Each row is a point on a landscape with many peaks, with its height.
From any point a climber takes the steepest step (rise divided by distance) to one of its 5 nearest points. It stops when none of these is higher. Distance is the straight distance between rows; heights are no part of it.
kag: [141 120 120 177 124  95 137 116 110 136 135 134 129 130  82 134 111 153
  64 145 146 149 119 144 140 115 129]  (h 32.7)
Disal: [120 138 112 134 117 155 130 112 131 100 113 131 154 129 152 138 177 125
 155  97 149 156 114 158 156 146 112]  (h 58.1)
ped: [131 145  66  76 172 187 112 118 105 118  88 138 128 136 155  86 185  87
 171 111 115  85 129 124 120 168 143]  (h 26.0)
nus: [119 130 129 103 147 131 128 123 117 104 112 124 153 134 139 133 157 128
 164 107 144 141 130 138 142 146 117]  (h 25.8)
doz: [102 161  63  97 140 167 114 121  92  85 110 143 133 114 176  90 192 109
 202 146 108  55 121  80 126 153 116]  (h 35.0)
rinu: [122 140 122  82 157 119 112 127 136  87 114 144 148 111 155 120 147 123
 180 126 136 118 138 118 142 136  94]  (h 33.9)
Dovol: [102 141 154  86 152 167 143 150 144  85 170 163 123 153 121 103 140 177
  69 169 100   4 116 101 121  66 116]  (h 40.7)
Gunud: [142 139 175 210  86  82 128 129 163 161 136 107 129 112  93 145  72  93
 108 123 147 155 123 137 129 115 176]  (h 51.8)
kedul: [152 156 118 110 123 137 118 131 118  60  93 112 141 133 158  87 178  98
 190 125 153 174  98 141 111 137 117]  (h 49.8)
lanep: [119 136 158  59 164 177 146 159 129 132 163 147 120 154 117 142  90 168
  56 153 112  60 136 100 112 105 112]  (h 59.3)
veve: [126 124 135 187 134  85 105 104 133 158 126 116 130  90 100 166 123  71
 122 112 137 159 130 132 133 123 142]  (h 77.3)
nup: [139 121  78 164 119  82 111  93 127 150 115  57 136 106 127 111 117  64
 203 125 188 199 116 155 116 177 137]  (h 8.0)
tov: [115 111 124 166 106  99 119 142 135 135 136 116 128 144  93 137  99 124
 178 124 137 152 149 126 119 133 117]  (h 43.4)
soseb: [115 113  98 151  97 144 141 121 127 131 114 119 141 126 130 154 155 111
 140 110 132 134 127 147 159 137 115]  (h 55.8)
poz: [144 121 169 186 127  94 145 125 108 179 139 134  96 141 110 156 101 145
  86 112 136 120 116 136 149  87 158]  (h 25.9)
Bon: [163 138 116 166 118 110 138 131 104 136 153 114 121 135 129 121 154 126
 169 102 148 178 100 156 112 142 117]  (h 34.7)
rer: [ 84 101 116  74 170 147 127 124 111 112 128 159 110 136 167  90 155 133
  93 173  83  46 149  93 140 124 127]  (h 39.0)
Pefiv: [114 113 148 129 118 125 112 153 144 138 114 122 118 116 134 158 128 127
 133 113 121 150 128 126  89 120  97]  (h 27.2)
Tamo: [130 143 115 171 131  99 125 134 110 126 131 113 144 134 105 151  95 116
 135 129 142 188 130 109 125 140 120]  (h 39.4)
Fubek: [143 121 153 177  94  90 139 131 141 166 130 112 114 109  82 150  98 105
 120 124 141 150 127 131 118 124 170]  (h 41.1)
satu: [121 137 121 105 142 144 110 123 147  92  97 133 156 127 154 142 127 120
 162 130 151 121 124 109 146 154 100]  (h 32.6)
pinon: [142 150  96 168  77  96 113  95 132 118 131  66 137  97 118 126 111  67
 188 121 154 209 111 144 113 159 149]  (h 12.7)
did: [144 149  79 173  98  96 100  87 135 133 123  66 144  92 117 124 113  78
 165 133 161 208 113 171 112 149 131]  (h 7.7)
sok: [167 145 154 165 107  68 158 106 140 180 142 126 138 126  85 133  51 146
  53 111 142 195 144 168 156 110 162]  (h 45.9)
zoto: [150 136 165 184 119  83 175 128 140 169 146 126 105 133  89 119  76 138
 107 107 133 164 119 173 128 111 196]  (h 34.6)
pok: [158 153 124 104 114 127 145 120 122  82  89 117 145 139 185  84 185 122
 177 116 145 151 117 127 136 155 119]  (h 45.8)
siki: [135 118 103 121  85 123 131 118 127 129 105 107 141 153 159 118 146 106
 163 105 118 183  78 164 117 150 102]  (h 26.1)
vonet: [145 117 148 131 100 144 145 158 143 131 133 124  99 152 153 139 139 135
 106 132 141 145 138 126 111 108 114]  (h 24.1)
Voro: [118 132 147  98 129 151 126 139 172  77 126 135 169 126 120  85 138 129
 149 146 125  90 125 112 117 120 129]  (h 54.9)
Nav: [148 142 109  93 134 142 138 118 139 115 115 124 145 143 182  64 175 107
 194 136 101 128 145 143 133 155 107]  (h 25.1)
vanet: [131 114 125 160 119 110 104 153 143 105 131 132 118 143 100 107 105 150
 110 159 132 155 118 127 120 106 119]  (h 36.6)
totok: [146 132 157 165 119  87 172 112 147 172 164 122 131 115  82 118  41 143
  74 111 151 178 142 179 144 110 183]  (h 45.0)
rav: [142 123 184 172 101 101 150 133 134 183 119 114 110 117  78 131 102 127
 112 126 115 155 117 165 114 119 181]  (h 20.5)
pum: [143 133 112 111 109 136 101 138 143  70  86 111 142 123 142  96 161 103
 181 112 153 181 103 145 108 149 111]  (h 50.2)
Ravol: [146 142 132 160  63 132 147 127 118 121 126  73 132 126 114 136 141  90
 194 118 128 190  91 151  96 156 146]  (h 24.7)
Larum: [153 131 178 176 141  92 153 123 124 184 126 128 105 137 105 141  93 125
  91 101 132 151 115 149 122  96 172]  (h 31.0)
Katin: [ 89 146  95  72 166 188  88 120 138  96 122 130 136 168 140  76 167 110
 135 167  83  59 119 114 110 118 100]  (h 47.9)
bip: [138 117 153  76 132 143 136 161 159  98 123 144 137 128 131  83 157 130
 137 136 107 100 120 105 112 128 128]  (h 55.4)
vez: [129 127 124 116 101 175 139 135 143 150 114 117 142 156 133 132 121 122
  99 150 148 125 142 120 126 127  98]  (h 20.3)
Nedon: [136 106 155 117 152 105 148 148 113 145 147 141 105 139 136 138 118 177
 121 147 128 124 141 133 142  96 123]  (h 38.8)
Luse: [102 140 153  82 130 149 127 130 120 124 162 153  94 119 134 162 116 165
  68 126 115  71 177 118 137 115 125]  (h 79.0)
larez: [124 133 147 160 106  99 118 128 105 167 100 116 145 105  80 162  99  94
 103 135 129 179 123 115 120 135 138]  (h 37.8)
botip: [112 146 138 107 143 153 116 146 149 134 100 127 155 125 144 150 130 122
 136 135 140 117 117 118 101 132 105]  (h 29.1)
beman: [119 129 123  96 114 161 132 124 144 117 118 116 151 144 136 119 116 129
 111 153 147 103 139 126 137 136 107]  (h 35.2)
lunu: [ 94 176  87  92 145 191 104 119 105  99 117 132 137 141 156 126 168 114
 190 130  99  61 144  90 141 149 131]  (h 41.3)
finob: [127 149 129  92 144 157 130 146 110  98 146 165 114 119 151 132 131 162
  97 124 158  59 137 103 129 125 144]  (h 68.7)
Nifip: [144 146  76 178 118  74 110  95 129 144 127  78 133 103 124 114 108  62
 223 115 170 204  92 158 107 158 132]  (h 7.5)
Gek: [142 109 150 126 147 112 132 132 124 127 166 151 102 117 154 161  89 185
  89 143 115  99 141 110 134  84 102]  (h 46.9)
sabek: [ 82 161  92  68 146 188  87 130 123 112 113 130 130 156 132  99 157 125
 175 146  90  39 133 106 109 144  93]  (h 57.0)
tegol: [104 144 141  85 146 138 154 134 106 114 145 156 136 128 161 127 126 165
 117 139 110  38 124  79 129 113 146]  (h 57.6)
zizak: [101 140 156  79 169 167 134 124 140 108 178 149 124 163 118 126 107 177
  73 147 113  31 112 115 105  84 121]  (h 42.9)
tuka: [141 124  82  84 125 172 147 114 141 103  95 121 144 144 175  70 182  91
 173 141 101 118 152 142 151 163 113]  (h 35.6)
vimim: [132 117 134 152 132  92 127 127 103 179 119 119 141 109  67 149  91 137
 107 138 125 170 112 127 117 133 122]  (h 36.5)
tamor: [119 122 150 189 114  90 108 116 136 176 114 113 123  95 101 169 119  81
 112 113 123 167 120 122 135 115 140]  (h 51.9)
ragi: [142 144 174 203 133  94 150 127 115 173 137 146  99 128 113 160  83 143
  83 112 122 125 152 135 155  79 155]  (h 23.9)
geti: [109 111 125 132 109 150 140 125 117 107 103 132 145 113 145 153 156 130
 145  93 147 146 128 154 150 167 116]  (h 76.1)
Dul: [ 82 124 155  70 168 144 158 129 130 119 140 162 117 128 146 123 109 169
 114 156  81  37 120  92 129  92 139]  (h 26.4)
bano: [149 114 144 165 114  99 135 117  99 177 127 137 104 135  99 149 108 161
  57 140 132 139 123 142 167 102 130]  (h 26.2)
Suno: [111 102 118 126 128 134 124 148 163 139 115 146 108 121 138 155 138 119
 139 100 124 143 139 153  96 144  96]  (h 39.5)
keb: [131 116 136 127 121 149 115 142 146 134 109 128 115 126 148 160 133 119
 130 120 142 128 133 139  81 125  85]  (h 25.5)
Mam: [137 113 147 128 137 122 159 158 105 127 144 150  99 135 115 121 129 187
 122 138 137 141 152 127 129 125 137]  (h 35.8)
Ladi: [ 89 151 108  62 160 183 124 128 129 128 114 121 135 149 147  95 158 105
 144 152  71  88 145  84  97 132 102]  (h 50.7)
Sidat: [150 124 144 151 116  88 136 120 108 185 115 125 100 132 105 134 109 145
  69 122 119 149  96 143 145  98 131]  (h 31.4)
rif: [126 116  99 130  92 143 101 114 148  88 100 121 149 124 145 125 161 105
 147 106 147 174 101 153 144 158 116]  (h 50.3)
bera: [100 165 113  84 145 181 114 129 140 112 122 130 128  97 157 125 185  99
 157 131  84 109 155 111 125 153 117]  (h 54.8)
mivus: [145 140 141 207 111  67 156 115 148 165 122 100 120 118 103 138  50 108
 138 120 169 165 121 152 103 124 175]  (h 61.9)
sugav: [113 114 106 155 100 119 132 114 125 125 144 120 136 134 134 150 153 120
 171 101 131 135 120 140 140 138 109]  (h 48.2)
zet: [152  96 152 197 140  51 136 104 165 194 113  91 138 103 116 152  84  88
 151 105 160 179 108 146 136 122 154]  (h 60.9)
Besim: [116 114 170  97 114 141 131 141 142 127 167 146  95 115 129 176  99 161
  78 147 107  94 149  83 128  98 130]  (h 51.4)
bako: [143 146 167 207 115  66 141 108 152 163 133 105 120 123 108 146  37 105
 103 120 167 168 145 148 121 117 171]  (h 56.1)
Tave: [110 111 106 146  95 144 121  99 125 110 112 125 134 124 150 139 174 116
 140 116 138 150 122 160 162 154 117]  (h 55.6)
kovu: [117 140 142  79 122 161 114 154 148  95 123 139 152 121 130 118 170 126
 141 139 104  95 131 108 123 122 123]  (h 55.2)
lapu: [146 162 162 173 104  71 153  99 140 171 141 106 135 135  94 130  44 139
  87 119 163 188 142 152 131 115 168]  (h 49.9)
mivut: [149 145 129 166  92 112 105  87 129 154 140  79 158 117 109 118 112  76
 140 123 131 219 133 153 151 134 138]  (h 8.9)
torot: [140 152 103 172  80 125 115 107 115 125 149  76 143 104 120 131 104  90
 156 124 156 204 111 154 131 166 157]  (h 13.1)
Fof: [134 124  83  98 139 166 116 100 134  98  92 125 131 126 181  70 181  90
 166 118 105 107 141 152 129 157 137]  (h 39.2)
Nofas: [ 88 159 103  93 147 191 110 124 127 102 116 124 134 138 161 111 168  92
 149 142  83  89 147 111 101 143 124]  (h 58.2)
mavo: [139 159 104 177  96  94 102  87 126 137 132  69 141 108 117 124 115  70
 146 137 141 218 109 159 130 150 141]  (h 9.4)
vit: [123  99  97 109  91 125 121 108 127 113  75  98 145 141 134 118 150 104
 162 124 144 186  86 161 131 164 111]  (h 17.1)
dis: [125 134 156 156 130 118 137 153 100 118 133 154 116 132  96 121 115 186
  90 134 144 137 131 124 151 132 142]  (h 30.7)
Nal: [138 136 166 192  95  86 159 113 146 163 132 101 111 118  79 143  66 104
 108 129 136 158 136 147 116 115 198]  (h 49.7)
vave: [151 108 116 158 105 113 133 111 122 135 116 127 121 143 141 133 142 108
 164  97 136 148  97 146 143 129 112]  (h 42.1)
tozog: [125 116 147 114 127 159 140 124 143 114 166 148  97 116 145 161 120 164
  79 134 107  83 148 114 128  98 102]  (h 67.5)
dilu: [128 143 147 100 142 144 144 137 129  92 114 147 119 120 146 117 149 153
 109 148 145  59 112  88 130 129 149]  (h 69.0)
zarag: [141 120 135  84 163 144 139 151 140 102 115 158 121 145 150 104 159 149
 100 131 133  69  99  87 127 120 148]  (h 63.0)
Gav: [117 174  81  82 140 185 106 110  99 101 107 150 127 134 169 114 197  95
 185 138 114  65 116  97 131 156 126]  (h 40.8)
mel: [151 137 101 171 150 106 112 124 106 140 145 114 133 129  92 134 135 106
 141  99 150 179 126 131 118 135 122]  (h 35.9)
vid: [135 116 110 167 128 102 107 129 112 142 120 127 131 144  72 123  81 148
 107 152 123 176 115 135 107 111 138]  (h 39.9)
ladeb: [142 128 144 200 125  56 119 101 153 177 130 107 126 106 115 155  51  97
 151 121 157 164 119 144 113 116 156]  (h 67.0)
tagel: [143 125 167 141 152 125 116 157 112 131 162 153 121 122 102 183  75 197
  76 150 126  98 133  94 121  98 118]  (h 39.8)
semu: [123 109 141 176 116  94 139 127 105 164 125 152 115 122  94 152 101 162
  73 136 125 110 162 146 169  97 136]  (h 16.7)
roziz: [114 160  90 100 157 189 112 117 105  88 109 142 107 112 187 126 192 103
 178 121 117 100 138 108 121 157 127]  (h 49.3)
Gupa: [106 151 132  99 139 146 127 124 169  84 129 139 128 109 150 109 168 103
 160 142 109 108 145  90 124 124 114]  (h 54.2)
Luz: [123 122 172 139 172 113 120 152  93 130 151 163 125 126 111 183  90 187
  83 141 126 113 140 117 122 113 123]  (h 39.3)
gud: [ 94 124 152  73 120 157 142 147 140 121 168 140 104 127 125 154 100 151
  61 124  94  81 180 112 119 121 114]  (h 71.9)
fula: [119 118 117  89 136 135 127 119 135 126 142 158  84 113 154 147 113 145
  79 141 130  75 159 120 129 104 124]  (h 68.6)
Fon: [147 101 148 103 134 136 157 140 106 148 143 133 106 149 143 135 131 179
 101 133 127 127 157 133 128 125 119]  (h 34.8)
lib: [128 125  94  93 152 163 117 111 148 100 106 139 121 117 191  91 174  99
 168 116  90 109 138 129 133 162 115]  (h 48.1)
suni: [112 121 116  84 162 139 144 144 139 106 120 150 111 165 150  84 173 132
  90 170 102  59 118  73 152 124 119]  (h 80.9)
vene: [113 126 150 143 156 111 125 145 104 157 145 166 128 116  90 159  94 195
  79 121 121 115 160 162 139 128 148]  (h 21.5)
Dida: [117 141 119  86 136 160 130 146 129 113 160 152  91 110 151 169 119 147
  66 130 133  75 147 114 135 112 134]  (h 73.6)
Vuf: [119 118 165 185 101 100 132 120 133 180 110 110 126 109  92 162 108  98
  96 131 112 160 122 126 128 130 160]  (h 36.9)
duzof: [148 123 153 141  94 134 146 162 133 125 121 138 113 151 120 117 138 151
 115 140 144 149 131 123 106  99 120]  (h 27.6)
tosil: [159 130 154 166 133  89 154 129 144 170 159 132 123 125  75 112  63 153
  58  91 137 174 141 178 148 106 188]  (h 42.4)
Fafuf: [160 128 117 172  99 121 126 124 106 130 139  89 143 131 106 112 139 113
 174  94 132 193 111 162 117 150 154]  (h 31.9)
kezo: [ 69 135 165  80 152 155 116 126 132  96 145 170 122 130 140 109 118 173
  92 154  78  13 108 104 104  87 124]  (h 77.4)
Neta: [159  99 142 176 116  85 135  82 148 172 138  98 159 116 101 125 125  86
 145 117 134 176 122 169 171 134 145]  (h 17.4)
Kese: [143 104 152 131 154 125 124 165 111 136 153 170 109 113 112 154 101 199
 107 141 133 115 139 130 127 136 136]  (h 36.0)
ridar: [135 123 146 146 118 130 118 156 149 114 131 122 103 131 116 133 127 141
 131 129 128 158 116 129  92 109 116]  (h 29.2)
dazo: [122 103 138 151 111 127 124 152 154 114 128 122 108 126 126 136 133 134
 152 133 118 141 129 140  88 119  97]  (h 30.9)
nobe: [131 122 127 138 123 101 112 112 115 165 120 131 123 130  84 133  86 136
  84 140 130 157 111 136 119 110 131]  (h 37.3)
koz: [149 128  99 187  95 112 115  98 127 148 141  92 141 122  92 115 125  82
 139 113 121 212 130 179 148 156 145]  (h 5.8)
Domoz: [150 104 129  75 147 165 126 147 137 114 128 146 142 142 116  98 146 140
 100 132 136  81 128 131 129 134 139]  (h 62.2)
midu: [101 133 101  89 168 181 106 122 118  80 127 137 108 174 140  88 169 112
  99 170 110  56 146  91 132 120 115]  (h 35.7)
Zali: [141 101 142 102 136 124 120 133 135 131 150 155  95 119 152 154  94 169
  84 138 109  99 143 118 138  95 104]  (h 54.3)
Mukas: [111 119 168  59 156 167 153 143 121 129 178 145  97 138 112 152 102 158
  56 135 102  76 152 110 108 106 107]  (h 64.9)
lig: [122 122 127 100 143 143  96 137 132 121 102 132 155 114 152 157 147 122
 148 118 158 119 131 132 126 145 106]  (h 14.0)
zuz: [ 91 156 171  64 165 171 132 136 125 115 153 155 128 156 129 140  88 169
  79 136 107  49 122 104 100  91 138]  (h 45.3)
bir: [169 124 123 167 101  90 134  80 118 161 131  92 154 126 104 129 129  87
 146 132 121 210 132 163 171 129 140]  (h 10.0)
tiro: [139 121 135 160 128 107 122 122  86 142 125 145 126 134 100 142 108 165
  66 141 148 129 121 140 166 121 143]  (h 26.9)
lepa: [113 122 108  97 133 165 122 138 126 113 136 155  90 106 152 145 123 151
  74 128 146  64 146 113 129 115 138]  (h 70.8)
rufa: [149 112 166 120 156 118 126 147 136 128 152 151 104 138 142 157  86 189
 118 139 113 116 134 111 119  96 120]  (h 42.0)
bolo: [111 150  95  80 159 192  92 122 138  99 108 118 114 172 149  74 175 115
 115 159 109  62 135 109 119 116 105]  (h 40.1)
dus: [156 106  78 183  96  90 112 122 143 133 126  89 136 101 140 129 139  76
 209 111 176 187  84 158  95 149 153]  (h 12.3)
varup: [139 124 155 120 172 118 114 157 122 138 155 145 115 121 126 165  89 189
  91 151 120 114 130 109 114 104  99]  (h 42.2)
kitap: [ 97 135 122  63 151 174 128 140 139 116 118 138 132 150 135  98 157 104
 126 146  73 106 133  92 100 142 109]  (h 51.0)
fen: [153 118 103 172 140  92 115 112 120 146 139 109 147  92  87 133 150  86
 131  83 136 186 130 157 159 149 136]  (h 21.4)
lasi: [148 119 113 174  96  96 127  89 123 163 151  84 154 110  87 130 135  85
 123  99 125 200 130 171 169 140 117]  (h 10.1)
mir: [115 136 113  78 179 188 113 112 124 107 124 140 123 179 153  78 165 106
  99 172  89  79 135  92 125 121  98]  (h 27.5)
luv: [130 134 147  66 164 155 131 139 140 116 120 141 142 148 162  81 177 116
  92 153  84  86 132  77 123 119 123]  (h 31.3)
puvap: [137 101 105 162 142  82 115 115 123 157 126 110 144  89  94 143 133  92
 126  89 132 177 128 148 149 138 133]  (h 33.7)
suza: [140 120 113  79 154 160 118 161 126 107 135 147 126 130 136 107 149 164
  87 130 168  74 130 120 121 133 149]  (h 66.2)
Dakis: [131 123 160 136 139 120 127 137 134 121 169 160 119 135 133 170  79 180
  92 172 118 101 134 102 136  95 121]  (h 40.9)
nit: [127 142 121 120  97 146 111 123 134  75  92 106 140 132 137  93 170 113
 172 115 153 173  94 138 116 152 113]  (h 50.6)
geka: [151 112 168 147 117 144 148 155 117 122 145 145  97 155 114 128 145 162
 115 145 149 147 145 121 126 108 123]  (h 32.4)
tubu: [135 114 117  74 127 164 134 137 146 129 127 140 136 153 129 114 117 145
 107 136 159  89 142 135 135 130 131]  (h 50.5)
nug: [139 122 142 107 102 167 153 142 137 137 112 120 126 148 158 142 135 133
  95 160 143 122 141 113 127 120 105]  (h 19.1)
sarid: [135 143 125 104 119 142 153 133 104  72 101 127 154 147 165  94 182 135
 184 123 148 160 128 133 143 158 120]  (h 46.0)
Zodi: [ 91 150 140  76 131 158 117 149 150  93 120 139 138 117 157 117 164 101
 146 132  75 111 158  99 119 126 121]  (h 54.0)
Firu: [146 101 142 191 128  66 117 103 152 181 108 118 138 102 105 149 116  80
 135 108 135 163 125 151 145 126 138]  (h 48.3)
sem: [ 72 102 121  75 163 136 147 128 129 105 132 169 117 128 150  92 141 155
 112 153  92  40 144  75 136 116 137]  (h 30.8)
gose: [124 131 108 169 131  95 117 120  99 154 123 116 133  87  83 162 105 107
 119 106 135 175 129 111 132 152 117]  (h 34.0)
tofuz: [ 89 148  64  86 131 143 112 120 105  87 114 142 142 118 169  78 210 123
 191 150  88  56 131  78 128 164 113]  (h 32.1)
teno: [122 135 119 119 109 151 120 111 128  75 103 119 151 119 145 104 170 112
 159 110 171 168 120 142 146 152 121]  (h 52.0)
Vovug: [155 115 160 171 122 107 133 135 109 202 108 128 112 137  91 149 108 125
  95 129 118 155  93 137 115 107 165]  (h 20.8)
rop: [142  95 106 147  92 140 125 108 142 113 109 115 140 144 157 120 165  98
 139 102 138 166  94 154 143 156 107]  (h 41.7)
Zil: [155 136 113 154 102 113 136 133  96 144 133 105 143 122 114 126 156 101
 178  84 122 177  96 161 109 157 139]  (h 31.2)
depi: [138  96 146 121 166 117 139 144 124 136 162 155  95 137 144 153 104 198
 115 146 119 123 142 118 111 101 111]  (h 41.6)
bada: [112 133 114 159 127 102 132 142 134 136 150 113 137 130 103 126  89 130
 132 139 133 160 133 110 105 131 120]  (h 41.4)
Lomev: [131 127 111 100 135 160 138 150 138 117 128 149 100 133 140 136 136 157
  88 123 141  61 127 123 134 136 145]  (h 68.8)
didov: [ 75 101 134  54 170 153 127 129 126 101 127 158 111 130 153 106 132 148
 108 147  69  32 139  95 120 109 136]  (h 37.9)
Baki: [135 124 121  88 156 133 132 111 125 101 111 133 151 124 160 118 153 135
 193 107 134 130 139 139 148 150 106]  (h 17.3)
Nari: [156 128 111 163 134 124 119 139  90 134 155 112 133 131 110 122 127 104
 157  78 140 196 121 162 133 149 131]  (h 33.8)
mene: [111 152 126  90 131 133 118 128 173  74 120 134 151 108 154 124 130 132
 166 151 127 102 128 113 130 122 130]  (h 53.4)
Sir: [114 152 136 106 129 156 113 123 163 105 107 118 165 137 131 130 114 127
 141 143 136 103 126 114 141 133 107]  (h 46.4)
safan: [104  95  98 158 107 111 128 124 141 121 134 122 125 128 123 151 122 119
 176 108 120 144 135 135 137 121  88]  (h 46.2)
ruzit: [ 95 126 132  78 147 135 152 128 116 114 138 170 130 136 152 107 146 154
 116 162  88  62 136  82 145 123 134]  (h 39.6)
gadob: [119 141 116  94 151 128 116 117 168  99 127 141 120  96 188 107 163  91
 157 117 102  98 149 114 126 132 115]  (h 53.0)
nelot: [152 135 109 183 137 101 129 140 114 132 142 111 121 137 125 132 129 120
 167  92 139 173  95 135 125 133 123]  (h 36.2)
zekir: [114 156 115  95 159 134 111 111 160  83 119 131 152 122 175 112 137 122
 181 127 110 106 117 114 136 129  90]  (h 50.1)
Repef: [ 97 142 157  61 155 151 134 153 112 122 163 156 133 140 134 143  91 179
 100 136 110  22 132 115 108 110 138]  (h 55.0)
Suk: [ 94 148  80  61 138 170  87 128 118  85 120 120 126 151 147  86 169 132
 186 163  85  35 114 117  92 130  98]  (h 52.1)
Tum: [ 91 153 158  68 145 160 135 146 105 108 160 136 114 109 146 155 121 159
  85 126 129  51 161 106 117 121 147]  (h 74.1)
Peg: [ 96 150  94  87 154 162 128 127 130  92 109 146 131 125 176 102 194  91
 153 140  85  89 151 100 123 143 126]  (h 54.7)
Bav: [131 136 132 107 131 164 116 140 137 133 103 118 155 135 142 155 121 120
 112 145 142 121 111 112 115 126  99]  (h 29.5)
bolun: [135 138 107 149  72 116 146 127 136 123 104  78 139 103 146 138 164  77
 195 110 148 191  92 127 108 163 130]  (h 17.2)
tok: [128 111 135 147 141 106 139 158 104 140 142 170 110 118  96 150 110 184
  86 130 132 115 150 149 131 122 137]  (h 31.1)
Zak: [127 139 126 103 133 153 131 120 118  77 100 135 156 136 145 115 164 140
 171 124 151 155 116 131 139 153 124]  (h 46.5)
datan: [113  98 124 144 101 141 123 133 131 143 128 132 134 121 145 154 142 120
 149  94 139 140 133 147 135 135  96]  (h 54.1)
tiged: [148 164 128 112 119 137 142 125 126  66  90 112 142 148 162  83 171  94
 180 133 140 154 124 125 121 140 106]  (h 48.8)
Vuzak: [128 111 175 120 134 130 127 147 143 107 180 159 108 120 118 161  75 199
  90 166 117  97 145  92 133  82 114]  (h 34.2)
tep: [129 137 148  70 148 148 132 162 163 105 119 153 147 127 123  93 155 136
 112 132 130  95 123 113 118 123 145]  (h 57.7)
muki: [141 121 163 203 111  87 139 107 149 178 129 106 134 109 110 142  65  97
 121 129 147 143 135 129 111 115 176]  (h 55.5)
Fer: [140 104 126 100 109 152 150 144 140 149 134 134 140 151 129 116 118 159
  92 149 135 104 148 147 127 124 114]  (h 30.3)
savat: [101 109 133 108 133 148 113 141 132 125  97 139 156 111 140 152 147 124
 149 108 131 145 122 138 117 159  82]  (h 11.5)
Guf: [165 119 114 149 104 118 158 129 114 131 130  98 138 149 158 115 149 111
 190  88 117 179  73 153 127 139 116]  (h 30.1)
bos: [ 96 162 149  83 150 163 140 140 113 121 150 153 112 122 136 154 111 164
 120 141 124  47 134  99 125 120 149]  (h 68.4)
mefeb: [126  95 135 148 116 107 111 155 150 141 133 132 132 118 110 118  93 120
 152 132 143 157 143 118 102 123 107]  (h 40.2)
dumos: [116 137 122 158 126  90 125 139 102 147 134 120 136 130  78 137  86 123
 147 129 133 174 141 109 124 142 125]  (h 41.2)
nilo: [140 116 118  92 145 152 138 126 144 137 119 155 117 132 143 133 124 166
  83 131 136  69 146 134 134 118 131]  (h 64.0)
Dod: [159 143 160 178 135  90 160 126 130 179 159 134 103 122  83 124  73 149
  92  94 151 166 136 162 140 106 190]  (h 40.3)
ganan: [126 168  88  86 153 175  99 113  95  87 101 151 132 138 168  98 207 108
 198 140 118  68 113  90 118 156 109]  (h 37.7)
Difi: [128 120  95  84 169 124 135 121 146 112 119 139 141 117 184  79 174 116
 187 116 119 122 137 134 131 125 100]  (h 33.6)
kovi: [128 145 111 170  76 114 123 125 131 104 143  65 131 111 102 118 131  95
 196 127 150 197 102 144 111 149 163]  (h 17.8)
Bazad: [149  94 128 182 124  75 124  89 133 181 152 100 151 106 115 142 134  98
 140  98 127 162 123 154 164 142 145]  (h 28.9)
vof: [119 112  96 164  88 137 134 114 141 128 130 126 147 138 148 141 174 105
 146 109 141 170 105 142 157 140 106]  (h 45.7)
Ruv: [161 103 155 126 139 111 150 155 106 132 155 141 120 132 137 142  98 194
 122 129 119 134 145 132 137 110 143]  (h 38.3)
Muv: [146 126 164 168 127  90 147 132 114 186 137 130 101 142 100 142  90 138
  73 111 128 143 111 149 137  93 141]  (h 26.5)
gakag: [133 125 171 159  98  90 143 138 105 178 101 120 151 113  69 139 111 108
  97 126 113 172 135 129 119 123 162]  (h 27.0)
lonu: [143 137 108 176 142 113 109 108 100 151 139 104 129 113 118 147 125 100
 118  93 146 175 133 118 136 140 114]  (h 34.1)
Kugev: [138 139 106 172  58 114 124 128 140 112 122  81 130 107 127 137 143  79
 204 116 151 180  87 138  93 161 153]  (h 17.9)
div: [130 118 141 199 117  68 109 112 153 173 123 117 132  99 126 156  94  91
 139 110 163 148 113 139 127 115 146]  (h 60.8)
Medop: [132 138 135  73 164 140 139 162 138 125 126 140 120 150 147  87 177 121
 112 163  93  76 118  78 122 116 123]  (h 38.4)
Lek: [ 93 151 108  54 162 188 106 117 119 123 112 121 117 159 131 107 157 114
 152 140  81  76 151 108 115 144 117]  (h 70.4)
zit: [146 132 130 159 121 104 115 125 113 143 109 140 121 161  90 124  97 176
  84 155 153 150 108 132 117 126 135]  (h 37.1)
Vufal: [114 115 105 122  75 119 130 104 124 133  86  82 155 131 133 122 154  88
 180 104 133 197  79 139 123 180 115]  (h 14.6)
vagud: [153 128 161 167 121  48 162 118 149 193 161 133 136 114  75 124  66 150
  64  92 156 176 149 168 164 122 155]  (h 43.2)
kugep: [139 102 119  91 121 161 145 137 123 147 128 138 112 153 148 127 124 144
  98 145 144 109 155 145 152 121 106]  (h 31.5)
gaf: [145 102  79 163  89 123 117 115 118 120 117 130 134 132 153 141 173 117
 150 107 135 159  98 153 147 142 108]  (h 41.8)
tamek: [118 111 113 162 120 105 118 144 124 131 129 113 130 129  77 122  74 144
 135 137 132 165 132 128 117 128 126]  (h 41.5)
ser: [142 140 110 185 131  94 130 139 114 142 138 105 140 140 107 147 132 113
 157  91 156 170 128 120 127 139 122]  (h 37.4)
Povov: [ 86 124 105  72 158 167 127 135 121  84 124 149 118 151 143  88 169 141
 101 162 107  55 162  91 160 119 127]  (h 39.7)
kuz: [133 105 133 159 113 115 132 134  95 145 134 146 126 111  72 145  92 179
  75 135 123 108 163 150 167 113 143]  (h 17.6)
neka: [129 112 100 177  99 108 129 116 127 130 121 113 130 146 138 140 137 100
 170 100 132 145 101 130 143 127 109]  (h 44.8)
Limi: [144 126 118 167 103 115 116 131 103 126 137 141 122 155  84 124 112 159
  77 152 153 137 136 133 138 108 170]  (h 31.6)
ref: [153 102 125  91 140 132 152 131 119 153 143 129  95 147 161 141 116 165
 102 133 133 116 156 111 127 110 114]  (h 29.9)
zalo: [107  98 158 149 139 103 114 149  98 166 139 153 124  91  72 168  75 163
  76 129 104 109 161 168 140 115 125]  (h 5.4)
Pagof: [139 138 104  90 154 131 120 121 124 113 103 133 159 125 155 131 139 116
 197 106 146 124 121 126 133 141 114]  (h 5.2)

Where does a climber stop that starts at each point below?
Mam -> Luse
did -> geti
vonet -> Luse
vez -> Luse
nug -> Luse
Dod -> ladeb

Call two points neighbours if one is among the 5 nearest of the other. Go from one point of each pair to the other, from neighbour to neighbour, staying as high as possible. Name the lowest point that can't be avoided.
geti / Luse -> dis
geti / veve -> vimim
suni / dilu -> ruzit
Luse / Lek -> Gupa
kezo / dilu -> zuz
veve / ladeb -> div
Luse / dilu -> Lomev
